Points, in no order, along strands that fork, close into loops and pass close to each other.
In the rows, zero is written as 100.
Two points are linked if the straight distance between their rows is under 53.9. Some points are linked to none.
q_346: 92	141	89	128	103	115	100	88	76	80	104	95	112	98	120	107	93	108	82	88	78	107	96	77	132	135	117	71	79	100	109	91	112	116	102	142	117	89
q_774: 107	86	104	84	104	93	100	105	99	106	106	109	93	108	77	114	108	95	78	116	101	93	88	128	81	78	90	119	113	110	92	114	93	86	82	50	96	102
q_20: 87	100	117	103	92	102	92	85	104	110	100	101	98	116	93	98	114	117	71	128	68	96	94	119	107	97	121	110	74	107	112	118	108	124	63	61	115	108
q_84: 111	90	90	101	102	107	97	104	114	125	85	115	96	91	103	98	105	95	101	69	127	96	105	81	89	73	74	93	126	98	84	97	77	95	127	128	80	107
q_718: 102	105	106	112	82	116	108	117	103	107	97	86	75	111	109	84	97	76	114	92	84	95	92	99	66	79	110	116	105	102	98	119	133	109	94	62	88	103
q_628: 103	82	93	97	87	77	102	108	109	102	104	92	122	80	113	80	86	96	141	89	110	107	121	91	94	116	97	96	103	82	97	84	98	104	107	143	92	102
q_745: 96	59	97	74	84	86	101	112	125	118	92	104	88	100	95	93	107	100	114	123	106	93	97	108	72	82	92	119	118	95	100	120	95	104	85	68	95	113
q_706: 108	144	115	130	99	130	111	86	76	99	110	93	87	129	103	100	101	93	82	87	62	97	80	110	98	93	132	112	76	115	105	107	138	113	94	57	96	100
q_866: 90	72	69	70	128	98	87	103	122	90	66	111	86	97	105	122	122	119	97	115	115	113	92	72	122	106	80	86	120	91	121	113	64	97	122	101	108	98
q_12: 122	81	86	92	91	75	105	114	118	107	97	105	123	80	98	85	88	88	138	74	134	110	116	98	80	96	76	98	119	85	87	79	90	84	117	145	81	101
q_713: 95	118	105	129	88	109	96	72	82	107	100	97	116	86	130	93	94	114	101	84	88	93	118	68	127	127	112	76	76	95	98	80	95	130	111	164	105	102
q_461: 102	101	130	95	103	95	88	66	97	122	107	129	119	105	70	113	118	119	48	120	95	85	98	140	118	74	106	107	82	118	96	92	77	98	80	70	96	105
q_871: 104	61	123	82	82	77	99	85	119	126	110	120	120	95	80	94	107	104	104	126	114	86	115	138	84	78	102	124	99	103	90	89	94	96	77	75	88	110
q_921: 87	111	115	113	92	111	94	76	95	112	99	104	102	116	99	96	111	118	67	116	68	92	97	105	113	100	123	104	71	107	106	111	106	126	73	72	119	107
q_376: 91	92	112	94	98	98	89	88	105	115	96	109	96	113	88	101	116	115	63	126	78	94	90	116	102	84	109	111	89	109	107	121	97	117	68	56	109	110
q_239: 96	110	115	130	79	106	95	66	85	117	104	95	119	84	128	89	94	115	110	88	89	83	128	75	125	120	114	84	71	93	91	76	95	133	110	161	101	108
q_507: 93	69	83	64	115	83	94	112	118	90	89	95	86	101	96	108	110	112	107	132	110	110	93	100	102	107	88	103	117	93	116	119	82	96	98	84	111	102
q_479: 103	155	101	130	107	118	114	99	72	62	115	86	108	114	112	105	86	95	95	84	67	116	85	97	124	133	130	83	77	108	113	89	140	104	101	119	106	82
q_964: 117	103	89	95	114	99	98	114	104	109	101	114	101	97	85	116	101	86	90	78	127	102	94	102	89	78	74	97	127	101	89	98	79	74	120	105	88	96
q_218: 103	124	94	96	119	96	104	123	83	59	111	78	91	111	85	116	87	90	99	109	86	121	86	122	106	123	106	106	95	104	113	108	125	78	94	83	110	83
q_953: 107	94	101	108	97	95	97	81	104	121	89	105	118	83	115	89	100	112	114	80	116	92	125	78	115	101	91	87	95	94	90	79	75	110	124	161	89	109
q_6: 111	104	95	112	81	114	107	130	104	112	103	93	83	97	102	88	91	70	120	69	104	103	98	95	56	74	91	113	121	96	83	108	124	93	107	93	78	100
q_410: 78	109	93	117	92	113	97	82	92	105	91	94	94	94	129	93	103	116	89	102	80	90	101	63	116	117	118	79	84	96	110	108	97	135	97	121	117	105
q_622: 97	114	91	92	121	94	98	116	84	68	108	84	92	107	88	118	92	101	86	116	91	117	88	115	111	123	101	101	96	105	111	112	109	85	93	86	121	89
q_66: 97	86	87	81	120	102	89	86	116	109	72	126	97	100	100	120	121	116	81	102	118	95	100	81	128	94	84	87	109	100	107	99	57	93	127	104	101	103
q_961: 111	105	91	103	92	83	108	127	104	73	108	84	110	94	104	82	78	79	140	85	100	123	102	99	87	121	98	95	108	88	98	84	127	89	99	127	94	86
q_481: 91	118	111	124	78	109	114	101	102	83	105	75	98	97	137	77	90	90	143	96	73	99	99	81	97	121	139	91	83	99	114	95	145	130	92	115	92	102
q_697: 101	88	118	94	95	88	101	94	98	106	114	105	109	107	83	101	103	103	87	125	92	93	103	132	101	100	107	121	88	106	98	97	101	97	78	69	109	102
q_699: 102	97	110	117	97	118	90	65	101	136	78	111	97	89	122	92	110	121	97	72	111	76	121	67	120	79	89	82	92	103	83	85	71	124	129	156	87	120
q_773: 114	71	92	78	99	85	103	117	122	113	103	114	104	91	82	113	102	88	114	99	138	95	103	115	68	75	73	115	133	97	87	101	82	70	113	89	77	106
q_688: 89	74	79	75	109	89	95	115	115	93	88	91	87	96	106	100	106	108	110	121	105	108	94	87	99	106	92	97	117	91	112	121	88	104	101	94	107	101
q_658: 90	67	73	74	111	93	93	109	126	101	74	104	89	92	112	104	115	112	110	107	116	106	98	75	101	96	86	91	124	89	114	116	72	105	116	103	101	106
q_194: 116	119	91	105	112	86	102	118	92	78	115	96	116	99	91	104	86	87	101	86	109	120	100	110	105	119	91	95	103	97	97	87	101	77	104	119	104	82
q_924: 113	95	91	91	108	103	100	115	106	116	101	116	93	100	84	116	103	86	89	82	128	97	93	105	77	68	73	104	129	106	84	108	80	78	116	88	85	101
q_396: 66	102	96	97	99	102	100	93	90	67	96	79	93	104	114	98	97	120	102	135	71	106	97	90	125	142	126	83	74	97	132	112	120	122	83	104	133	100
q_832: 100	96	113	102	90	90	106	102	98	100	119	92	114	98	98	91	92	94	120	107	101	97	117	117	96	113	110	118	90	96	94	88	109	95	90	98	102	96
q_277: 93	80	87	98	81	104	101	118	117	117	86	92	82	90	118	80	98	91	121	91	103	96	102	72	69	82	94	101	119	87	96	118	104	118	103	103	92	112
q_437: 100	128	99	119	107	113	97	85	80	106	102	104	108	99	109	105	97	108	76	83	96	97	102	84	122	110	101	85	89	104	93	94	88	105	111	127	111	94
q_521: 107	131	112	131	90	108	104	90	84	95	121	91	121	97	112	92	86	94	111	81	89	103	113	96	115	125	117	96	77	99	95	76	121	107	99	134	101	89
q_719: 98	78	110	87	86	83	104	110	109	100	108	93	97	104	89	93	96	91	116	122	98	96	104	123	81	97	101	126	103	99	97	106	113	93	79	67	101	100
q_315: 113	108	102	92	113	77	107	123	91	69	128	86	110	101	73	116	86	82	110	109	113	117	102	144	99	121	93	119	98	102	102	86	113	65	91	86	108	83
q_855: 117	100	106	99	106	100	96	85	107	122	95	123	110	91	90	110	104	99	99	72	141	88	112	103	105	73	74	92	109	107	82	74	68	77	131	132	81	101
q_310: 100	55	116	74	84	68	102	93	121	112	114	109	121	93	79	95	102	102	118	133	122	89	117	142	84	93	98	127	102	98	94	89	96	90	79	77	91	108
q_844: 105	87	121	95	95	79	103	83	98	109	121	108	131	92	85	99	97	101	107	111	123	88	122	130	104	105	102	117	89	102	87	72	87	85	96	101	102	99
q_815: 100	104	115	112	101	121	92	64	98	136	83	120	97	97	109	98	113	123	76	83	110	74	111	77	122	76	91	86	92	107	85	89	66	114	123	130	93	115
q_273: 108	112	95	120	80	119	109	128	103	105	98	90	82	96	113	80	91	70	124	65	93	106	97	82	64	80	101	102	114	95	87	105	132	106	108	105	79	99
q_166: 103	79	98	95	94	92	102	98	114	122	96	107	111	87	106	91	100	99	119	89	120	91	120	91	90	89	90	105	112	92	89	92	83	100	112	126	87	109
q_554: 114	118	103	112	103	92	99	99	90	99	117	101	122	94	93	99	88	90	101	82	115	106	109	110	109	109	93	99	96	99	87	77	93	85	110	130	102	88
q_601: 92	133	110	135	89	137	98	73	79	120	96	103	86	111	115	91	108	111	66	84	71	83	94	78	105	91	118	93	79	107	94	109	110	130	95	92	109	109
q_98: 95	114	103	110	96	90	110	114	94	59	113	80	116	95	114	89	78	94	137	101	81	122	103	97	115	147	120	84	84	93	118	84	135	104	93	137	106	86
q_196: 103	106	98	116	78	109	108	121	108	102	98	84	88	93	120	79	90	78	133	78	92	103	102	82	73	93	109	104	109	90	93	101	130	111	101	109	82	102
q_393: 118	119	97	104	114	87	101	115	85	85	121	100	114	100	75	115	90	84	92	86	117	112	97	125	101	106	87	104	104	104	90	86	96	70	105	100	103	84
q_523: 111	79	109	82	102	92	99	102	106	117	107	119	96	100	73	116	109	95	82	115	114	87	91	132	75	67	84	117	118	109	88	110	87	81	88	53	85	107
q_735: 98	82	86	74	125	98	92	104	109	99	87	113	87	106	89	124	117	111	79	118	109	101	85	102	105	90	81	101	120	103	106	116	71	88	103	68	104	104
q_264: 88	123	82	117	101	111	101	114	88	72	90	84	87	97	124	96	96	99	98	90	75	118	81	67	103	116	113	73	100	97	115	108	126	112	101	120	114	88
q_59: 86	106	105	100	99	90	105	105	93	66	113	81	111	100	108	96	85	103	123	119	85	112	109	108	119	145	122	96	77	92	117	94	124	102	89	117	115	91
q_75: 94	104	99	101	93	92	106	128	104	65	101	72	87	101	113	84	87	81	138	106	84	117	94	99	89	121	118	98	104	95	115	106	144	101	95	98	93	90
q_238: 108	120	130	99	109	103	89	56	80	120	111	135	117	107	67	118	112	119	39	107	100	80	95	139	125	70	102	97	79	122	89	80	69	85	95	75	97	102
q_443: 107	111	90	100	107	87	102	121	93	79	111	88	104	100	98	102	89	88	107	94	101	118	99	105	101	116	98	99	104	96	101	98	110	83	99	108	107	83
q_863: 97	50	94	57	109	66	99	99	129	96	97	109	107	94	84	110	108	112	120	135	127	99	112	122	108	111	87	115	111	92	114	98	73	85	101	92	99	106
q_289: 92	77	105	98	78	107	96	103	117	126	86	102	80	105	105	81	108	101	96	111	87	88	97	94	73	71	102	112	105	100	99	124	103	124	79	67	100	117
q_542: 102	105	73	81	131	83	98	128	89	48	97	87	96	99	88	116	90	106	94	117	102	139	83	101	122	133	84	79	106	96	120	107	99	80	102	119	123	83
q_287: 93	131	116	123	97	120	97	77	84	108	100	103	97	126	96	100	109	115	60	107	56	94	87	113	114	100	130	107	64	114	107	111	117	123	74	63	114	104
q_734: 93	123	91	120	99	106	96	87	85	90	98	97	111	90	125	98	94	112	93	88	85	104	104	69	128	131	112	71	85	94	106	90	100	122	106	151	114	94
q_932: 99	63	102	75	103	96	96	92	125	123	86	126	95	102	88	108	118	109	90	117	114	88	97	106	91	70	85	108	119	102	99	111	73	98	99	72	88	114
q_651: 102	87	112	114	87	103	92	62	101	132	84	106	112	82	121	86	106	122	114	79	112	76	132	72	122	92	93	87	83	97	84	76	74	123	127	165	86	121
q_880: 101	144	111	131	99	133	101	77	70	107	107	103	93	126	99	103	104	105	61	88	60	91	85	106	110	97	128	107	69	114	101	107	121	117	88	68	110	101
q_977: 88	69	103	88	90	106	92	90	122	134	79	118	87	103	103	89	118	114	85	115	96	88	98	88	87	67	97	106	107	100	102	121	83	128	87	75	99	121
q_244: 94	80	83	86	111	115	95	103	115	121	76	115	81	100	106	107	117	106	85	98	111	95	88	74	92	69	81	95	128	98	99	121	73	108	114	82	97	111
q_329: 101	85	119	93	96	83	102	82	101	111	115	111	120	100	83	99	103	107	94	122	109	88	114	129	105	101	106	114	88	105	92	85	89	94	86	86	105	103
q_257: 92	102	88	87	114	105	93	111	92	91	90	90	76	110	92	112	111	108	75	121	84	105	77	101	96	96	96	103	108	106	110	130	100	100	88	56	115	100
q_105: 94	101	85	93	104	104	98	123	99	88	91	82	75	101	105	100	100	93	99	105	91	110	86	89	83	98	98	101	116	98	105	123	111	100	96	77	107	94
q_993: 105	69	108	70	103	74	100	106	108	95	115	103	103	100	68	113	101	100	102	138	116	98	100	145	89	97	88	127	108	103	101	101	95	79	79	61	99	102
q_704: 108	100	92	109	86	85	105	118	104	88	103	90	115	86	113	80	82	86	138	81	99	117	110	87	90	118	96	91	105	83	96	83	116	101	102	139	93	93
q_136: 91	100	108	96	105	90	102	92	91	89	115	94	112	109	93	103	97	111	93	125	91	98	106	119	120	128	112	108	80	102	109	98	100	97	84	92	120	97
q_551: 109	107	112	100	109	106	98	82	91	117	107	120	106	103	85	112	106	103	70	94	114	86	100	114	104	80	91	102	102	112	86	93	76	86	107	91	97	102
q_854: 99	106	106	93	107	82	108	117	92	60	124	77	113	102	87	102	81	90	125	118	99	121	108	133	112	138	111	110	83	95	112	87	125	79	88	105	111	85
q_930: 96	52	122	83	79	80	101	75	124	135	99	121	120	93	92	87	109	111	114	121	114	81	122	119	87	77	102	118	97	99	94	90	85	110	83	92	86	119
q_751: 101	118	109	100	115	113	92	81	81	112	101	119	100	114	83	115	114	113	47	102	88	87	86	113	112	84	100	100	92	115	94	108	78	99	92	67	113	104
q_307: 122	119	92	98	120	80	102	127	86	74	123	95	108	99	66	125	88	79	94	91	118	117	92	140	91	106	82	111	109	107	95	90	100	58	100	85	101	81
q_498: 103	139	119	144	86	128	94	67	72	115	110	96	110	93	122	92	94	110	89	74	84	83	116	82	123	111	112	87	69	103	82	78	108	123	109	145	101	100
q_203: 96	71	72	79	104	94	95	112	126	108	72	107	95	86	115	99	111	107	117	90	119	107	101	65	98	93	81	86	127	85	106	111	76	105	122	123	90	107
q_838: 100	97	122	95	102	98	90	76	99	121	105	122	109	110	79	109	120	115	55	120	86	88	96	131	108	78	109	112	87	114	99	105	88	106	72	63	102	107
q_427: 125	105	94	109	91	82	105	119	100	93	113	99	123	90	92	86	81	77	130	71	120	118	107	106	84	105	82	100	111	87	85	75	109	80	108	134	89	88
q_546: 105	127	116	125	91	127	111	97	89	104	102	87	77	124	109	88	100	85	97	88	67	96	82	103	84	81	128	115	87	111	104	113	140	118	92	56	90	103
q_121: 85	123	102	128	90	132	97	74	86	114	91	100	89	105	125	90	106	116	73	95	73	87	95	67	114	103	119	84	80	101	103	110	104	137	93	103	114	109
q_862: 95	110	79	92	123	88	99	113	88	59	102	91	108	99	97	110	89	109	93	112	95	131	92	96	129	139	99	77	96	96	120	102	102	90	100	130	125	84
q_547: 98	105	110	101	100	101	100	98	90	97	110	96	96	117	88	104	104	100	81	115	79	96	92	122	97	100	111	120	88	108	101	110	112	101	78	58	109	100
q_951: 102	137	110	133	94	119	98	81	77	103	113	97	113	101	113	97	92	103	87	80	88	93	109	91	121	119	113	91	76	103	92	83	107	109	105	132	105	92
q_607: 102	115	123	133	80	114	97	71	85	122	110	96	116	91	120	84	94	107	109	85	94	83	124	89	112	110	113	98	74	97	81	76	103	123	103	140	99	104
q_711: 99	55	109	78	89	83	101	87	125	128	93	119	113	92	94	93	109	108	117	114	123	83	118	107	89	82	91	113	109	96	94	94	76	102	99	100	85	116
q_687: 106	110	85	110	100	124	99	122	96	114	91	101	78	97	106	98	100	85	88	70	103	107	87	77	77	74	85	94	124	101	88	119	101	101	113	100	91	101
q_806: 119	136	99	116	109	106	107	119	79	83	117	91	100	107	89	110	87	77	95	76	95	115	88	117	93	102	101	108	101	107	95	95	122	76	103	86	96	82
q_360: 98	114	105	97	105	95	111	126	95	55	106	67	87	112	99	94	85	80	129	112	84	120	86	117	92	121	118	108	99	102	118	110	150	91	93	81	96	87
q_325: 106	88	89	91	112	116	91	98	119	128	74	128	88	96	100	110	113	100	92	71	131	89	104	77	97	62	69	87	126	100	88	96	67	90	135	118	77	112
q_887: 110	68	100	70	104	84	100	103	118	112	103	125	101	95	73	120	108	94	99	114	133	89	97	126	78	70	76	114	129	100	90	103	77	72	103	66	77	106
q_671: 95	106	73	78	134	92	93	126	89	61	93	83	86	101	88	120	99	106	85	120	99	132	78	98	113	120	83	86	113	99	120	119	97	84	100	98	122	86
q_867: 95	100	77	87	125	101	93	108	98	87	91	99	93	101	101	117	107	112	81	108	105	113	88	86	119	110	90	85	111	100	112	114	79	94	111	100	114	92
q_860: 100	137	115	136	95	139	95	73	72	125	101	107	90	109	110	96	104	110	60	75	80	82	99	83	109	88	108	92	81	109	84	102	101	120	105	106	107	107
q_965: 73	122	90	111	104	109	102	102	84	58	96	78	93	103	119	104	94	110	102	116	69	112	87	81	120	140	128	77	81	100	130	106	133	116	90	117	125	92
q_597: 111	147	106	124	108	107	118	106	77	58	124	81	113	113	100	102	83	87	111	86	80	123	90	115	117	132	125	96	76	109	110	84	141	93	97	111	102	78
q_144: 106	90	107	111	75	114	107	114	109	128	107	97	93	93	103	79	94	77	124	76	110	88	111	100	57	71	93	117	113	96	77	99	116	100	101	98	76	111
q_300: 65	97	95	108	88	108	97	91	98	82	87	80	87	98	128	88	100	118	108	130	69	98	95	70	113	130	127	78	80	97	129	114	118	136	83	102	129	106
q_978: 79	103	101	104	98	100	101	78	90	92	105	94	112	103	109	99	94	123	90	126	81	97	111	95	133	139	120	92	69	97	115	97	97	122	87	115	126	99
q_18: 100	118	108	108	98	109	105	102	88	90	104	89	85	120	97	100	98	96	90	109	71	101	88	114	94	101	117	116	87	109	107	115	128	104	85	57	106	98
q_989: 108	105	114	117	86	118	103	98	94	127	110	106	92	102	95	91	100	86	93	77	103	85	103	102	77	74	98	114	102	105	78	99	109	98	99	89	90	105
q_165: 97	150	99	132	101	120	107	91	73	74	111	90	108	107	119	105	91	102	92	83	71	110	91	86	126	133	126	79	75	105	110	87	128	113	100	129	110	85
q_570: 117	112	104	117	92	96	102	106	97	105	116	97	118	89	102	87	86	84	120	73	113	106	116	103	92	103	93	101	101	94	83	77	107	90	107	134	90	91
q_657: 72	102	103	97	102	99	102	86	86	70	108	86	107	109	106	103	94	123	98	137	75	104	105	102	135	147	126	89	66	98	127	103	113	119	80	110	132	98
q_558: 99	58	98	74	93	93	101	104	127	126	90	119	93	97	93	103	110	100	105	110	122	87	99	104	72	68	81	114	126	96	92	113	81	96	100	77	84	116
q_596: 98	100	99	87	118	107	89	88	94	111	91	117	92	114	87	118	118	118	57	115	91	93	81	106	109	83	95	100	103	111	104	118	75	102	90	61	111	106
q_744: 108	108	108	92	113	78	108	121	90	61	132	79	114	103	73	111	81	86	118	116	109	119	106	150	106	133	103	120	87	101	105	84	122	69	88	91	111	83
q_125: 111	77	97	78	109	82	99	94	122	111	93	121	113	91	84	114	109	99	110	97	143	92	113	108	102	86	79	101	118	98	93	85	67	74	125	111	86	101
q_46: 121	102	91	102	93	75	107	130	104	80	115	92	120	92	91	88	78	74	137	81	115	125	105	114	81	113	85	104	113	89	88	77	116	75	102	121	91	84
q_526: 107	119	117	98	118	108	90	71	82	115	103	131	106	110	73	124	115	115	42	104	99	83	87	125	119	74	94	95	93	121	91	94	65	86	101	71	101	103
q_940: 111	101	109	99	103	107	101	95	94	123	108	118	98	102	82	110	106	93	77	88	116	88	94	113	83	69	84	109	116	111	82	100	83	83	105	83	90	105
q_206: 94	82	73	79	127	106	85	99	121	102	61	123	88	96	103	123	124	116	85	96	119	104	95	69	123	92	78	86	118	95	111	106	60	90	131	102	103	100
q_324: 101	74	97	75	114	99	93	92	117	114	85	128	94	104	87	121	118	109	82	115	115	91	94	103	103	78	81	101	117	105	100	107	67	90	107	73	94	107
q_675: 96	112	85	98	112	110	97	111	87	94	93	91	79	110	99	109	106	99	76	99	88	105	81	91	95	93	97	98	109	105	104	126	100	99	98	73	109	95
q_762: 109	138	102	114	110	101	113	114	79	60	120	79	105	113	92	108	83	83	108	94	83	122	91	122	109	127	117	106	86	107	109	93	135	82	96	94	100	81
q_957: 112	92	114	101	98	102	99	85	103	131	104	123	110	89	84	103	102	96	102	80	143	79	112	115	85	61	79	104	111	107	73	76	80	78	121	115	76	109
q_138: 91	85	100	81	112	102	86	89	108	108	86	109	91	112	86	113	122	125	60	136	84	100	82	110	111	86	99	103	99	106	115	125	83	115	77	55	115	109
q_749: 81	105	97	110	95	107	98	81	91	99	99	94	105	99	119	97	101	120	91	112	81	93	106	79	125	128	119	83	78	98	112	103	92	129	94	120	122	102
q_912: 113	117	102	101	119	101	94	91	88	106	106	117	110	100	84	117	105	101	73	84	122	96	97	107	115	92	84	92	106	109	90	86	66	78	121	110	101	92
q_438: 100	117	114	124	79	105	113	101	96	84	117	79	110	97	124	78	87	87	144	89	80	104	108	92	101	126	132	98	78	98	105	83	138	118	93	121	88	94
q_267: 101	110	103	115	88	121	103	104	93	114	101	96	82	107	106	89	100	86	94	82	88	92	95	90	80	81	107	110	102	102	94	113	117	108	96	79	96	104
q_450: 100	86	98	87	101	101	96	106	103	112	96	105	88	108	90	105	108	101	84	112	99	92	90	106	84	81	92	112	112	103	97	120	91	99	88	65	103	105
q_939: 111	89	114	97	97	108	101	88	102	133	103	127	102	96	80	106	104	93	88	85	132	78	105	114	80	54	78	106	116	111	76	89	79	82	114	93	77	111
q_51: 104	94	113	100	95	80	105	95	98	99	125	94	129	90	93	95	90	94	123	106	117	99	122	125	104	122	107	116	87	97	92	74	100	86	95	112	105	95
q_119: 79	117	105	123	81	116	107	95	98	84	96	77	87	99	133	80	96	100	121	105	66	97	94	73	102	121	138	84	81	101	120	106	137	136	89	104	108	103
q_387: 92	106	90	104	94	101	101	124	102	80	93	79	81	98	116	90	93	85	118	100	84	113	89	87	85	107	111	97	108	95	109	116	129	105	97	93	100	92
q_851: 103	77	109	78	95	82	101	115	109	95	108	91	92	104	79	103	100	91	111	132	100	99	96	134	78	96	94	131	107	102	100	111	112	87	76	55	99	102
q_578: 118	110	94	96	121	93	97	100	101	101	104	118	113	96	82	120	103	94	86	80	130	104	98	107	111	90	76	91	114	105	93	86	67	72	125	114	94	91
q_517: 92	111	109	100	101	86	109	108	90	62	124	79	119	102	96	100	81	99	124	118	92	116	112	125	124	149	118	103	72	96	116	85	122	90	86	115	117	85
q_114: 109	76	91	84	99	88	103	109	122	116	97	112	107	91	95	102	102	93	117	91	133	96	108	101	82	80	79	108	126	94	89	97	80	83	115	109	81	105
q_122: 104	133	110	125	100	123	96	78	76	121	104	109	101	104	105	101	101	106	66	77	95	85	101	90	113	91	100	92	89	109	84	95	89	105	110	115	105	98
q_581: 90	77	95	90	103	118	92	90	116	131	71	120	80	104	106	102	123	115	76	105	102	90	90	76	95	64	87	96	115	101	100	122	73	122	102	74	98	118
q_23: 102	114	114	117	85	119	116	109	100	96	101	80	79	117	114	80	95	78	123	96	75	98	87	101	75	88	129	115	95	106	105	114	148	119	94	60	85	102
q_828: 95	113	85	103	109	92	100	109	89	71	103	91	107	97	107	100	88	104	99	99	93	121	98	87	120	135	105	77	94	94	113	97	106	100	100	134	117	88
q_722: 69	103	88	117	88	116	98	86	96	95	85	86	86	91	137	89	103	117	96	112	72	96	95	55	112	116	123	73	86	95	121	113	108	141	90	113	122	109
q_730: 127	94	85	101	93	82	105	122	109	100	101	103	117	88	95	85	83	80	131	69	127	116	107	96	76	96	71	95	122	84	83	80	97	81	117	139	85	94
q_983: 94	87	90	105	75	104	103	124	117	108	90	85	84	88	123	75	92	84	137	86	98	99	106	76	66	87	102	101	116	85	95	111	120	115	100	108	86	110
q_82: 109	70	87	85	91	69	103	112	125	107	93	99	123	78	106	85	93	97	143	86	126	106	124	95	87	103	84	101	114	81	96	85	87	95	115	145	82	107
q_595: 100	55	105	73	93	83	101	81	132	125	86	128	111	90	90	101	114	110	117	106	133	79	119	104	94	77	84	112	113	96	92	88	68	90	113	101	77	117
q_406: 96	116	81	79	136	95	96	120	82	61	100	82	88	105	82	124	98	107	80	123	95	124	79	113	116	123	91	96	102	103	117	122	102	82	96	86	123	89
q_178: 96	55	86	49	121	71	96	111	124	85	95	101	96	98	84	118	107	111	113	141	123	107	102	118	112	116	83	111	114	93	118	108	78	83	100	85	106	105
q_321: 95	85	96	87	114	108	89	75	117	120	68	130	94	99	104	112	122	119	84	92	118	83	108	73	126	84	82	88	104	100	101	95	56	99	130	114	93	108
q_425: 91	93	77	87	114	95	97	117	101	83	90	86	92	96	109	103	101	105	100	108	99	118	91	84	107	114	94	85	111	94	113	115	93	101	104	110	113	92
q_283: 99	71	100	95	89	100	101	94	119	133	88	110	99	90	109	87	105	101	116	90	116	83	116	81	83	77	88	105	116	92	87	102	81	110	112	117	86	118
q_192: 90	122	89	114	103	103	103	110	88	64	99	84	101	98	121	97	90	101	106	95	75	119	88	78	116	136	119	73	89	95	117	97	128	111	98	130	115	86
q_210: 95	113	107	109	97	105	107	106	92	85	110	83	92	112	103	97	94	93	106	107	81	104	96	107	100	113	120	110	87	101	108	105	128	103	89	80	105	94
q_269: 106	82	80	93	101	99	99	112	119	115	79	109	99	88	112	95	103	97	113	76	123	105	103	72	90	84	76	88	127	90	94	104	78	100	124	133	83	105
q_878: 108	98	116	119	82	123	103	94	98	137	105	107	93	97	99	84	99	88	101	72	111	79	112	98	68	65	91	114	106	103	71	93	105	104	102	104	80	112
q_41: 98	94	109	98	107	113	90	62	108	132	72	129	99	99	104	105	119	125	80	90	114	76	111	75	130	77	87	87	93	105	93	86	58	104	125	124	91	113
q_301: 107	129	108	129	88	106	108	102	90	84	113	88	114	96	119	86	84	87	123	78	83	111	103	88	110	125	118	90	83	96	97	79	130	110	99	135	95	89
q_845: 99	106	115	106	92	98	108	102	94	93	116	88	104	109	99	92	92	92	114	109	89	99	105	117	98	114	117	118	86	100	101	95	121	98	86	84	104	95
q_88: 97	86	94	97	89	108	100	108	112	124	92	100	88	95	110	90	104	94	107	90	108	92	102	82	76	78	92	103	116	94	90	116	94	109	106	99	91	110
q_778: 96	99	100	86	102	84	104	127	101	66	109	71	89	105	91	97	87	86	127	122	91	114	97	123	90	120	108	116	100	96	112	110	133	87	88	82	103	90
q_403: 96	86	95	93	98	102	98	103	108	115	94	104	94	99	103	97	106	101	96	103	103	93	101	91	91	87	94	105	113	99	95	113	87	105	101	89	100	104
q_268: 107	69	105	74	102	78	101	81	122	113	95	132	118	89	80	113	110	104	108	106	145	82	118	118	103	79	79	108	113	99	89	76	65	71	120	103	78	105
q_258: 83	124	82	117	100	121	99	114	88	82	81	80	73	100	121	96	103	96	93	94	72	110	76	66	94	103	117	80	105	101	114	122	128	114	99	92	113	94
q_336: 84	123	97	125	91	122	105	102	94	85	92	78	79	103	128	87	99	97	103	97	70	102	86	72	95	107	130	87	91	102	115	115	136	126	96	91	106	100
q_63: 99	115	92	108	103	100	100	106	90	89	108	92	108	99	110	98	91	98	97	93	92	107	102	91	111	120	107	92	94	96	103	97	106	100	100	120	107	89
q_378: 89	71	100	89	80	92	100	109	119	113	93	91	83	103	106	81	102	97	118	119	92	93	101	98	72	87	104	114	107	94	104	120	109	117	82	72	99	111
q_9: 98	93	82	80	127	100	92	107	101	94	90	103	91	106	93	121	112	110	78	110	108	108	86	93	114	98	86	93	114	104	108	116	74	93	110	84	110	96
q_478: 94	89	98	88	91	86	102	122	108	87	105	79	88	104	98	92	91	88	126	116	95	104	102	113	81	108	106	117	106	96	104	113	120	94	88	77	100	96
q_768: 100	55	108	67	100	71	99	97	120	105	107	111	109	98	79	107	108	110	106	137	116	94	107	132	97	98	92	120	106	99	103	99	84	89	85	73	99	106
q_147: 97	92	103	96	83	98	106	121	110	92	98	77	78	110	103	85	94	80	129	111	87	101	92	110	67	91	110	121	110	99	105	119	136	104	87	59	90	101
q_275: 97	88	85	91	114	121	92	98	113	123	72	120	81	99	108	108	117	105	83	83	117	95	94	70	98	70	79	89	123	99	96	111	68	103	125	101	91	109
q_883: 107	124	100	120	92	96	113	112	89	63	111	85	114	96	117	84	79	88	135	84	83	123	95	89	107	135	115	81	86	95	106	77	138	104	98	138	97	86
q_458: 124	114	104	106	110	92	97	93	97	111	107	117	120	91	83	108	98	92	97	70	140	98	108	110	102	84	75	91	108	106	81	72	75	73	125	134	89	94

A fork is a point with three links, a tip a point with one. Leave the first point through the second and follow the links. Name the first fork or tip that comes.
q_595 / q_268: q_114
q_762 / q_218: q_828
q_196 / q_273: q_718
q_957 / q_855: q_578
q_523 / q_774: q_88
q_307 / q_315: q_301
q_321 / q_41: q_953
q_289 / q_977: q_658
q_238 / q_526: q_376
q_730 / q_12: q_427

How many points has the smallest loop of links through each point below? Write none if it is on no loop.
q_396: 7
q_329: 9
q_578: 6
q_461: 8
q_523: 10
q_628: 8
